Points on a hilly landscape, in no order, each with its height.
From any point a climber steps to the highest of the 2 points nearest to it. It stops when none of these is higher. Distance is the straight distance between rows; heights are no part of it.
(373): 19; -193; -255; -34; -493; 177; 522; 14; -52; -460; -298; 103; 30; -98; -43; 354; -158; -66; -187; 141; 66; -221; 164; 280; -60; 327; 368; -35; -12; -165; 181; -11; 564; 281  h=516
(159): -222; -28; -15; 172; 219; -360; -565; -22; 124; 370; 181; 103; 99; -90; 317; -169; 181; -118; -51; 158; 160; 192; -57; -674; -364; -131; -415; -52; -124; 151; 126; -58; -119; -125  h=426
(7): -20; 46; 437; 57; -206; 314; -297; -14; 395; -110; -509; 31; 106; 160; 33; 811; 57; -248; -335; 14; 60; -141; -141; 345; 118; -308; 299; 276; -26; 115; 382; 267; 8; 114  h=475
(402): 351; 15; 188; -385; -39; 398; -244; -118; 45; 155; 243; -124; -297; -6; -213; 63; -111; 413; 337; 14; 71; -299; -654; -18; 139; 368; -61; 371; 101; -151; -164; -160; -360; -243  h=510
(1088): -509; -397; -296; -96; -63; -426; 171; -135; -168; 72; 483; 93; -111; -521; -171; 46; 338; 289; -100; 79; 267; -273; -82; -71; -421; 85; -433; 0; -247; 215; 259; -281; 330; -23  h=652
(1041): 306; -40; -59; 305; -96; -138; 351; 180; 65; -340; -378; 34; 94; 215; 325; -304; -193; -380; -72; 166; -70; 289; 516; 2; 247; -119; 303; -351; 23; -257; -32; 101; 216; 395  h=354
(1092): 133; -54; -408; 50; -92; -378; -79; -164; -196; 237; 344; 292; -163; -203; 280; -455; -152; -99; 28; 334; 82; 159; 269; -660; -226; 21; -152; -505; -104; 11; 277; -58; 140; 106  h=634
(614): -184; 103; 176; -21; -255; 347; 616; 284; 321; -189; -670; -42; -32; 364; 6; 654; -136; 52; 139; -214; 36; -179; 27; 421; 399; -159; 381; 134; 190; -8; 2; 79; -304; -27  h=182
(303): -415; -88; 51; 246; 433; -368; -147; 64; -105; 166; 5; -235; 286; 54; 227; -220; 286; -24; -64; -369; -216; 339; 380; 123; 32; -236; -122; -94; 16; 242; -268; -43; -28; -174  h=563
(638): -123; 416; 17; -290; -109; 402; -202; 136; 4; -135; -86; 74; -210; 62; -104; 437; -251; -43; 79; 135; 31; -158; 41; 245; 195; -361; 87; 143; 184; 89; 517; 20; -349; -89  h=225
(1100): 295; 178; -152; -331; 154; 243; -282; -131; -92; 142; 499; -67; -243; -85; -299; 58; -32; 351; 492; -134; -114; -195; -560; 173; 106; 213; 25; 458; 269; 72; -341; -167; -320; -372  h=531
(1004): -364; -75; 345; -109; -217; 167; -109; -196; 101; -37; -233; -27; 118; -275; -136; 619; 215; -6; -353; -10; 202; -358; -307; 345; -279; -102; 32; 226; -379; 278; 358; -10; 163; 18  h=391
(447): 430; -43; 377; -195; -182; 547; -3; 136; 387; 152; -197; -14; -146; 288; 41; 110; -195; 228; 191; 127; 74; -226; -400; 48; 431; 215; 51; 247; 250; -306; -156; 1; -412; -23  h=339
(888): 122; 258; -128; -150; 25; -48; -418; 56; -67; 48; 339; 201; -192; -138; -224; -116; -55; -248; -21; 387; 76; -4; 111; -155; -207; -358; -372; -51; 230; 108; 550; 47; -31; -7  h=192
(43): -459; 201; -255; -205; 112; 38; 451; 70; -381; -359; 325; 9; 83; -138; -427; 86; 150; 188; 249; -290; -12; -178; 195; 518; 37; 28; 123; 124; 49; 242; -115; -177; -67; -301  h=15
(1106): -59; -79; 130; 33; 167; -249; -534; -1; -3; 321; 144; -126; -7; -105; 28; -95; 198; 47; -99; 114; 117; 57; -273; -355; -314; -145; -377; 138; -139; 178; 20; -57; -52; -114  h=405
(516): 595; 173; 255; -146; -35; 391; -177; 20; 168; 150; 61; -42; -282; 250; -65; -314; -338; 141; 258; 162; 85; 11; -242; -176; 358; 157; 6; 227; 311; -282; -161; 38; -415; -8  h=304
(322): -153; 230; 168; 10; 190; 129; -416; 272; 94; -120; -30; -22; 19; 94; -21; 19; 80; -332; -244; 164; -164; 141; 408; 319; 195; -670; -27; 1; 305; 93; 428; 213; -234; 43  h=252
(1011): 161; 25; 281; -99; -16; -14; -397; -13; 7; 117; 23; -95; -127; -45; -65; -69; 35; -71; -129; 273; 111; -23; -248; -258; -203; -154; -209; 156; -132; 7; 70; -1; -1; 57  h=384
(1059): 614; 16; 299; 296; -274; 214; 81; 184; 502; -130; -619; -34; -80; 422; 142; -49; -206; -282; -53; 218; 69; 237; 89; -16; 291; -42; 229; 193; 333; -342; -97; 228; -156; 324  h=123
(984): 590; 272; 14; 104; -260; 122; -132; -2; -5; -7; -230; 179; -242; 9; 93; -349; -354; -326; -47; 402; 131; 224; 123; -414; -130; 42; 9; -288; 27; -254; 256; 137; 300; 364  h=229
(809): 450; 179; -165; -142; 180; 184; -41; -40; -96; 58; 539; -75; -100; 66; -275; -180; -142; 260; 564; -314; -190; -7; -375; 92; 289; 301; 148; 341; 288; -137; -577; -42; -354; -215  h=587
(606): -308; 309; 82; -194; -241; 330; 451; 189; 40; -151; -438; -62; -145; 182; 23; 741; -258; 205; 218; -216; 195; -371; -112; 364; 319; -170; 292; 26; -14; 128; 179; -43; -263; 23  h=198
(1146): 108; 100; 79; 151; 128; -138; 487; -3; -251; -279; 154; -183; 158; 206; -189; -337; -118; 107; 357; -270; -81; 241; 109; 41; 293; 128; 174; 56; -90; -169; -538; 105; -148; -14  h=744
(223): -443; -235; 367; -73; 100; -66; 191; -207; -147; 61; -240; -255; 311; -68; -220; 66; 348; 303; -264; -341; 85; -200; -230; 362; -190; 50; -148; 147; -311; 113; -434; -59; 201; -205  h=447
(182): -54; 38; 319; 22; -126; 180; -406; 61; 287; -84; -310; 150; 166; 72; -86; 654; 141; -377; -432; 195; 19; -110; 95; 215; -59; -384; 158; 80; -46; 126; 559; 265; 179; 248  h=509
(237): 350; -92; 550; -216; 64; 624; -355; 159; 392; 162; 36; -51; -77; 243; 138; 126; -51; 148; 72; 16; -58; -168; -455; 282; 390; 26; -6; 144; 296; -193; -121; 75; -445; -195  h=371
(817): -585; -347; 89; 55; 58; -312; -197; -16; 115; 266; -59; -79; 191; -244; 48; 165; 427; 77; -323; 20; 193; -139; -201; -204; -498; -29; -461; 94; -420; 234; 166; -188; 312; -57  h=664
(1026): -54; -350; -347; 97; -284; -153; 723; 59; -176; -463; -287; 41; 163; 20; 100; -5; -118; -223; -409; 43; -32; -134; 394; 208; 78; 226; 395; -244; 59; -156; -35; 140; 671; 368  h=449
(742): 413; 74; -233; 293; 188; -243; -34; -144; -256; 296; 575; -113; 101; 54; 16; -355; -20; 37; 418; -500; -360; 242; -292; -229; 113; 149; 177; -51; -95; -48; -894; -3; -301; -100  h=819
(188): 74; -357; -179; 285; -209; -296; 535; 129; -49; -393; -440; 54; 239; 180; 315; -54; -67; -428; -283; 40; -4; 110; 444; 106; 128; 152; 352; -361; -27; -221; -174; 64; 573; 369  h=402
(1095): 172; 11; -10; 333; 29; -295; 113; -244; -232; 209; 62; -41; 124; 142; 226; -428; -47; -4; 279; -121; -151; 306; 131; -618; 74; 220; 237; -329; -442; -126; -558; -133; -175; -47  h=142
(316): -456; -317; -16; -88; -112; -242; -177; 27; 153; 154; 110; 160; 67; -334; -21; 345; 362; -99; -439; 220; 155; -283; -80; -191; -452; -120; -389; -36; -283; 193; 522; -10; 400; 197  h=704
(647): -599; -493; 77; 41; -1; -350; 96; -21; -7; 188; -376; -12; 365; -178; 127; 202; 378; -130; -432; -61; 153; -148; 30; 18; -365; 81; -151; 2; -453; 110; 3; -206; 581; 93  h=598
(464): -125; -6; 162; -176; -390; 204; -150; -170; 103; -151; -247; 137; -37; -249; -132; 781; 15; -88; -197; 165; 197; -360; -310; 186; -282; 16; 139; 196; -304; 97; 567; 32; 218; 186  h=372
(28): 372; 58; -95; 52; -233; -205; 413; -141; -248; -182; -35; 25; -78; -113; 64; -442; -228; 89; 237; 151; 107; 176; 40; -386; -94; 427; 104; -301; -382; -215; -177; -140; 311; 257  h=306
(923): 118; -349; 290; -117; 209; 120; -127; -195; -54; 231; 377; -249; 79; -42; -225; -93; 139; 439; 134; -360; -41; -216; -737; 180; -98; 406; -102; 202; -115; -107; -579; -130; -86; -275  h=605
(600): -19; -182; 382; 201; -386; 244; 86; -67; 387; -217; -713; -83; 164; 239; -39; 807; 67; -170; -322; -88; 178; -150; -209; 441; 123; 42; 382; 298; 0; -3; -25; 75; 125; 67  h=432
(494): -38; 246; -354; -128; 8; 163; 779; 373; -93; -577; -49; 111; -64; 179; -188; -217; -393; 124; 345; -28; -93; 83; 482; 190; 383; 83; 295; -145; 189; -243; 118; -5; -116; 26  h=45
(913): 676; -30; 128; 388; -369; -24; 226; -22; 194; -107; -571; -84; -47; 217; 226; -259; -184; -112; 36; 176; 227; 236; -116; -344; 123; 448; 177; -73; -32; -329; -478; 39; 119; 401  h=103
(315): -470; -7; -368; 353; 496; -413; -244; 54; 8; 260; 355; 5; 226; -170; 240; -165; 340; -53; 89; -240; -171; 347; 306; -35; -59; -290; -274; -83; 165; 446; -99; -176; 20; -126  h=515
(6): -72; -434; 224; 42; 475; -37; -529; -90; 181; 512; 176; -257; 133; -5; 91; -48; 328; 398; -227; -443; -166; -45; -491; 232; -257; 137; -345; 33; -31; 192; -447; -31; -68; -340  h=727
(1149): 406; 208; -57; -125; -197; -41; 157; -186; -230; -142; 177; -30; -291; -131; -200; -359; -266; 212; 347; 164; 160; 110; -94; -317; -125; 342; -27; 43; -206; -205; -37; -161; 70; 97  h=280
(272): 580; 153; 163; 40; 339; 142; -668; -30; 65; 336; 364; -80; -168; 193; 74; -430; -94; -102; 146; 36; -112; 199; -197; -121; 240; -205; -60; 34; 466; -43; -264; 137; -437; -129  h=529
(142): 126; 174; 7; -302; -554; 372; 129; -144; 25; -120; -391; 36; -360; -228; -141; 657; -216; 221; 230; 166; 235; -321; -445; -24; -139; 399; 72; 242; -267; -155; 317; -138; 129; 101  h=655
(52): -190; 25; 27; -378; -265; 73; -50; -307; -145; -78; 167; 17; -314; -484; -326; 399; 135; 292; 112; 100; 236; -369; -500; 99; -391; 150; -199; 323; -366; 139; 392; -255; -50; -187  h=812
(1173): 16; -68; -300; 362; 422; -359; -135; -174; -144; 541; 447; -115; 232; 0; 217; -205; 160; 105; 197; -672; -456; 262; -245; -78; -102; 125; 3; 23; -64; 109; -855; -29; -194; -254  h=697
(850): -254; -205; -130; -280; -188; -197; 139; -220; -258; -110; 420; 55; -230; -533; -329; 148; 269; 281; 52; 127; 249; -315; -233; 60; -498; 163; -305; 154; -311; 112; 319; -297; 173; -91  h=723
(851): -109; 139; 95; -71; 451; 371; -284; 133; 192; -47; 98; -200; -76; 210; 63; 161; 171; 224; -13; -419; -377; -49; -43; 854; 326; -205; 106; 162; 528; 249; -264; 187; -503; -449  h=498
(369): 161; 122; -200; -306; -217; -18; 142; -69; -272; -221; 316; 55; -282; -256; -257; -180; -164; 210; 281; 203; 111; -44; 34; -56; -166; 187; -90; 80; -105; -58; 204; -217; 93; -15  h=289
(1104): -79; 390; 162; -143; 35; 358; -450; 164; 127; -81; -54; 102; -45; 113; -124; 298; -71; -268; -154; 216; -90; -21; 160; 228; 145; -581; -35; 108; 292; 101; 614; 185; -341; -60  h=238
(1053): 96; 157; -309; -465; -367; 224; 217; -64; -256; -243; 147; 180; -403; -299; -196; 84; -282; 197; 123; 270; 58; -203; 75; 12; -144; 210; 3; -17; -20; -124; 530; -137; 219; 13  h=308
(283): 516; -9; -28; 364; -419; -56; 572; 58; 122; -409; -543; -24; 71; 169; 155; -228; -200; -125; 95; 108; 159; 248; 43; -149; 71; 497; 225; -153; -63; -333; -379; 11; 319; 387  h=90
(949): -201; 280; 84; -318; -243; 343; 36; 24; -59; -169; -170; -5; -165; -37; -97; 515; -213; 120; 112; 35; 124; -306; -102; 258; 113; -104; 119; 180; -68; 104; 338; -92; -209; -64  h=213
(852): 115; 286; -259; -101; -237; 213; 902; 317; -30; -530; -240; 86; -114; 169; -194; -174; -406; 248; 448; 16; -6; 84; 205; 32; 272; 357; 192; -49; 73; -307; -10; 3; 27; 100  h=58
(359): -616; -332; 157; 149; 334; -162; -414; -16; 255; 397; -145; -249; 240; -154; 76; 172; 481; 243; -410; -280; 37; -58; -242; -40; -390; -81; -603; 121; -264; 396; -23; -41; 109; -293  h=728
(1152): -598; 76; -27; -293; -30; 28; 569; -199; -427; -303; 179; -53; 167; -198; -513; 211; 228; 359; 175; -399; 171; -284; -85; 484; -151; 221; 41; 173; -250; 151; -282; -152; 59; -353  h=7
(557): 8; 33; 130; 64; 271; 113; 427; 143; -29; -258; 115; -221; 103; 337; -186; -165; -41; 161; 304; -445; -235; 148; 45; 363; 469; 52; 220; 173; 285; -148; -550; 249; -384; -271  h=612
(193): 180; -56; -135; -10; -683; 281; 343; -25; 91; -394; -503; 62; -101; -94; -124; 585; -202; 62; 45; 133; 175; -183; -192; 107; -110; 500; 257; 133; -75; -214; 173; -128; 394; 217  h=581
(1107): -572; -465; -45; 1; -13; -316; 338; 53; -86; 5; -278; 63; 344; -78; 124; 127; 294; -264; -570; -69; 40; -157; 433; 234; -83; -86; 108; -160; -185; 121; 72; -32; 585; 224  h=527
(245): -296; -314; 111; 106; 453; -63; -677; -50; 314; 486; 112; -255; 88; -106; 72; 138; 420; 363; -361; -280; -97; -80; -489; 72; -373; -8; -590; 112; -63; 419; -163; 23; -64; -354  h=791
(977): -99; 69; 92; -67; 389; 298; 60; 79; 12; -132; 163; -196; 48; 214; -105; 84; 140; 270; 123; -478; -320; -48; -89; 712; 356; -19; 124; 220; 406; 76; -509; 134; -359; -422  h=536
(872): 30; -255; -190; -44; -204; -256; -269; 25; 70; 173; -33; 299; -1; -146; 153; 134; 26; -378; -460; 403; 67; -127; 129; -526; -430; -2; -165; -273; -92; -49; 524; 193; 532; 391  h=696
(915): 269; 154; 298; 52; -19; 315; 13; 266; 325; -160; -384; -118; -98; 361; 76; -16; -164; -174; 1; 144; -98; 135; 205; 166; 417; -363; 202; 219; 315; -219; 56; 187; -313; 91  h=145
(535): -51; -32; 171; 24; -19; -30; -439; 192; 224; 51; -147; 228; 201; 87; 7; 317; 180; -481; -518; 279; -65; -26; 269; -53; -143; -463; -84; -74; 13; 77; 592; 266; 263; 365  h=556
(251): -240; -42; 418; 30; 318; 258; -296; 91; 268; -21; -139; -334; 51; 193; 100; 143; 312; 104; -415; -438; -287; 8; 96; 779; 243; -350; -56; 69; 233; 227; -151; 278; -296; -350  h=459
(700): -270; 162; 14; -142; -41; 282; 870; 269; -53; -372; -258; -53; 26; 348; -315; 218; -156; 254; 410; -294; 44; -89; 84; 297; 418; 169; 184; 122; 59; -105; -322; 96; -327; -218  h=20
(204): 280; 284; -280; 35; 138; -258; -466; -82; -145; 199; 460; 194; -219; -153; -125; -365; -61; -172; 253; 284; 112; 216; 14; -308; -204; -281; -313; -60; 197; 156; 213; -47; -100; -82  h=180
(325): 278; 57; -128; 158; -321; 88; 813; 232; 125; -561; -460; 63; 79; 184; 0; -147; -284; -40; 199; 68; 9; 148; 265; 76; 214; 332; 280; -59; 55; -325; -130; 31; 209; 259  h=75
(826): 36; -90; -265; 28; 40; -205; -114; 120; -16; 79; 33; 197; 34; -7; 255; -252; -163; -474; -445; 382; -127; 72; 571; -245; 46; -367; 12; -414; 189; -35; 541; 280; 220; 407  h=625
(650): 723; 282; 236; 14; -220; 313; -104; -76; 152; 127; -191; 40; -346; 161; -37; -385; -394; -25; 149; 296; 216; 82; -191; -393; 133; 219; -26; 124; 163; -326; -84; 93; -153; 181  h=276
(74): 245; 107; 258; -123; -251; 123; -368; -40; 133; 32; -188; 80; -114; -49; -142; 204; -52; -230; -221; 403; 140; -102; -204; -200; -294; -84; -101; 169; -150; -118; 354; 96; 155; 219  h=361
(551): 277; -118; 264; 234; 43; -185; -89; -184; -11; 291; -271; -103; -8; 148; 360; -352; -53; -101; 46; 43; 103; 168; -139; -633; -18; 270; 162; -143; -371; -143; -467; -68; -26; 146  h=127
(371): -251; 14; 175; -72; -51; 136; 821; 69; -83; -447; -288; -51; 191; 183; -259; 70; -49; 114; 152; -197; 68; -70; 114; 363; 188; 158; 203; 169; -105; -162; -382; 63; -3; -104  h=9
(1141): -627; -449; -163; 88; 155; -427; 252; 66; -77; 118; -145; 69; 375; -67; 422; -117; 227; -322; -472; -11; -65; 28; 606; -38; 21; -104; 48; -262; -105; 141; 156; -46; 368; 204  h=473
(744): 212; 219; -299; 175; 209; -339; -302; -15; -214; 156; 388; 70; -40; -46; 66; -447; -47; -143; 279; 122; -35; 331; 202; -307; -24; -268; -88; -186; 92; 161; -32; -124; -150; -4  h=169
(710): 396; 346; -50; -114; -150; 179; -267; 5; -89; 56; 114; 276; -286; -69; -161; -205; -363; -316; -61; 470; 56; 47; 170; -271; -201; -120; -219; -198; 202; -187; 652; 168; 141; 161  h=208
(1039): 694; 385; 119; 53; -375; 386; -121; 0; 213; 11; -388; 141; -298; 150; -51; -153; -439; -194; 49; 412; 180; 128; -74; -315; 31; 146; 0; 78; 217; -348; 235; 156; 83; 275  h=251
(1082): 182; 149; -298; 350; 137; -346; -233; -185; -214; 329; 326; 67; 50; 76; 236; -431; -12; -110; 330; -36; -176; 430; 203; -593; 23; -86; 130; -305; -154; 89; -333; -225; -304; -130  h=156
(892): -715; -262; -196; 123; 233; -439; 222; -139; -255; 150; 306; -87; 321; -293; -189; -55; 415; 280; 57; -410; 92; -7; 47; 113; -352; 56; -297; 2; -193; 279; -288; -284; 297; -198  h=528
(1110): -440; 101; -473; 437; 491; -382; -463; -55; 254; 349; 384; 163; 242; -167; 492; -159; 311; -212; 79; -63; -131; 477; 320; -382; -112; -263; -340; -147; 186; 381; 95; -135; -145; -211  h=481
(1140): 106; -11; 382; -123; 178; 284; -366; 43; 109; 77; 84; -231; -23; 73; -19; 44; 84; 163; -106; -26; -99; -91; -294; 280; 171; -109; -46; 251; 172; 75; -162; 74; -298; -225  h=401
(1176): -654; -220; 28; 9; 223; -370; 351; -216; -377; 98; 54; -177; 447; -157; -318; -86; 375; 357; -16; -583; 55; 10; -60; 236; -328; 87; -183; 20; -291; 110; -584; -126; 262; -218  h=491
(1195): -213; 2; 133; 113; 168; 28; 73; 351; 48; -299; -177; -83; 87; 162; 91; -137; 86; -305; -176; 15; -157; 141; 607; 459; 305; -526; 234; -39; 189; -59; 196; 114; -101; 110  h=277
(996): -282; 73; -217; 283; 338; -357; -552; -38; 195; 346; 276; 261; 200; -75; 482; -222; 173; -305; -11; 151; 14; 377; 261; -614; -169; -264; -370; -229; 100; 220; 264; -33; -225; -147  h=452
(84): -40; -378; 168; -29; 404; 25; -212; -187; -2; 344; 353; -209; 177; -16; -171; -16; 275; 496; -33; -620; -230; -126; -639; 498; -230; 305; -198; 53; -29; 38; -693; -71; -29; -332  h=662
(145): 265; 129; -262; -305; -510; 377; 14; -79; -41; -133; -112; 289; -314; -265; -106; 362; -279; -33; -86; 359; 21; -208; -29; -77; -212; 184; 57; -46; 56; -201; 728; 129; 429; 191  h=333
(991): 373; 303; 215; -25; 285; 285; -557; 115; 141; 89; 113; -94; -197; 291; -19; -238; -132; -174; 25; 167; -145; 160; 1; 95; 378; -413; -37; 162; 545; -71; 25; 202; -493; -169  h=480
(986): 31; 141; 215; 41; -231; 430; 208; 287; 421; -158; -639; -9; -117; 406; 71; 590; -190; -99; 41; 14; -38; -17; 118; 327; 422; -336; 363; 168; 275; -87; 236; 151; -310; 88  h=166
(1167): 175; 447; -80; -177; 251; 382; -427; 170; 50; -27; 93; -61; -245; 211; -97; 51; -159; -9; 222; 60; -195; -5; -68; 303; 417; -406; 38; 245; 615; 96; 51; 41; -576; -328  h=442
(1076): 83; -118; -310; 46; -140; -405; 654; -221; -429; -175; 165; 69; 95; -127; 109; -446; -149; 126; 222; -21; -21; 96; 206; -386; -89; 477; 163; -464; -515; -149; -246; -130; 360; 190  h=332
(220): -381; -43; 385; -157; -109; 157; 59; -146; -2; -61; -200; -172; 124; -161; -178; 342; 217; 157; -270; -111; 122; -312; -244; 418; -128; -61; 19; 265; -300; 194; -5; -72; 44; -145  h=412
(789): 549; 55; 21; 142; 159; 14; 81; -94; -92; 112; 529; -117; 61; 182; -67; -414; -173; 129; 472; -389; -193; 193; -287; -104; 383; 289; 171; 27; 125; -233; -757; 60; -377; -38  h=685
(750): -339; 378; -334; -190; 184; 199; 358; 236; -286; -429; 188; 3; -38; 45; -310; 95; -9; 143; 358; -235; -91; -88; 251; 482; 280; -86; 260; 89; 212; 177; -39; -138; -273; -284  h=22
(796): -246; -206; -45; -58; -69; -325; -383; 75; 226; 275; 90; 312; 70; -189; 115; 246; 253; -233; -405; 327; 130; -215; -2; -583; -531; -139; -460; -121; -131; 18; 634; 73; 343; 259  h=784
(155): 139; -58; -38; 8; -38; -127; -387; 153; 127; 105; -98; 331; 130; 82; 115; 112; -16; -562; -477; 419; -62; -4; 349; -323; -203; -314; -94; -281; 135; -66; 627; 313; 362; 444  h=611
(198): 319; 32; 14; 126; 436; -162; -673; -31; 45; 461; 400; -129; -33; 58; 165; -298; 88; 7; 82; -118; -181; 241; -261; -129; 15; -190; -111; 53; 289; 171; -359; 65; -296; -200  h=576
(546): -148; -113; 472; -27; 243; 209; -470; 30; 224; 116; -79; -288; 79; 59; 53; 173; 284; 103; -465; -211; -156; -81; -180; 446; 62; -293; -187; 158; 47; 268; -65; 207; -180; -267  h=430
(342): 412; 79; -459; -43; -255; -239; 162; -245; -324; 43; 308; 236; -340; -316; 202; -607; -308; 32; -25; 319; 18; 162; 186; -601; -183; 204; -28; -590; -64; -143; 299; -9; 369; 179  h=567
(849): -513; -279; -322; 75; 265; -431; 138; 53; -152; 87; 249; 52; 232; -106; 331; -292; 151; -179; -227; 29; -95; 99; 605; -129; 112; -190; -63; -342; 46; 226; 159; -87; 143; 126  h=429
(904): -309; 313; -208; -128; 81; 243; 721; 471; -103; -514; -140; -12; -70; 268; -273; 159; -173; 149; 395; -229; -29; -56; 362; 397; 444; -121; 333; -29; 206; -65; -8; 14; -374; -197  h=31
(637): -137; -171; -398; 99; 32; -520; 388; -162; -397; -15; 342; 126; 151; -128; 182; -430; -39; 34; 197; -22; -71; 122; 388; -374; -32; 206; 101; -467; -311; 26; -141; -197; 167; 98  h=362
(531): 191; -215; 349; -245; -3; 217; -102; -232; 19; 122; 192; -218; -134; -92; -245; -16; 57; 395; 146; -49; 77; -308; -725; 33; -27; 414; -52; 348; -148; -169; -320; -137; -181; -188  h=554
(324): 167; 86; -23; -280; -454; 263; -199; -175; 46; -84; -127; 269; -209; -265; -205; 595; -88; -133; -141; 367; 112; -264; -204; -81; -377; 68; 19; 42; -129; -82; 737; 123; 322; 210  h=352
(211): 7; -163; -81; 270; 400; -313; -508; -164; 17; 566; 332; -134; 100; -26; 276; -231; 170; 169; 95; -324; -155; 222; -306; -343; -208; 69; -137; 64; -43; 198; -488; -81; -210; -296  h=627
(601): -108; 32; 21; 180; 284; -328; 128; 18; -296; -50; 169; -213; 192; 119; -1; -333; 102; 6; 194; -271; -196; 271; 228; 60; 134; -94; 76; -53; -74; 57; -434; -19; -93; -62  h=631
(1057): -806; -465; -293; 65; 147; -522; 274; -128; -146; 196; 326; 48; 270; -363; 68; -89; 320; 162; -127; -152; 183; -109; 153; -181; -311; 105; -335; -99; -253; 219; 8; -329; 406; -53  h=579
(506): 148; 108; 187; -379; -401; 331; -129; -242; 31; 7; -177; -14; -390; -245; -209; 451; -113; 191; 106; 249; 210; -328; -573; -90; -228; 278; -80; 333; -305; -88; 326; -117; -73; 6  h=714
(573): -403; -211; -547; 209; 234; -560; 213; -116; -281; 135; 430; 134; 278; -123; 297; -375; 108; -102; 66; -79; -154; 207; 540; -300; 84; -29; 11; -417; -59; 205; -20; -202; 35; -6  h=395
(355): 71; 5; -67; 137; 81; -39; 462; 319; 38; -495; -193; 10; 62; 200; 107; -358; -182; -306; -42; 81; -136; 211; 698; 255; 381; -300; 379; -248; 180; -261; 152; 149; 27; 272  h=314
(449): 115; 35; -411; 97; 74; -283; -101; -38; -163; 175; 192; 242; -45; 0; 363; -514; -216; -349; -143; 384; -85; 207; 527; -498; 51; -222; -38; -636; 103; -9; 395; 88; 51; 210  h=731
(682): 590; 4; 205; 340; -199; -66; -62; -167; 87; 163; -457; -15; -146; 187; 355; -380; -168; -187; 4; 188; 161; 229; -118; -667; 37; 322; 202; -260; -213; -228; -437; -18; 53; 323  h=117

For each start below, name the point where the climber stops.
(28) => (245)
(464) => (52)
(606) => (52)
(325) => (1146)
(744) => (1146)
(516) => (1146)
(1195) => (52)
(1167) => (742)
(600) => (449)
(892) => (52)
(1107) => (245)
(74) => (1146)
(402) => (245)
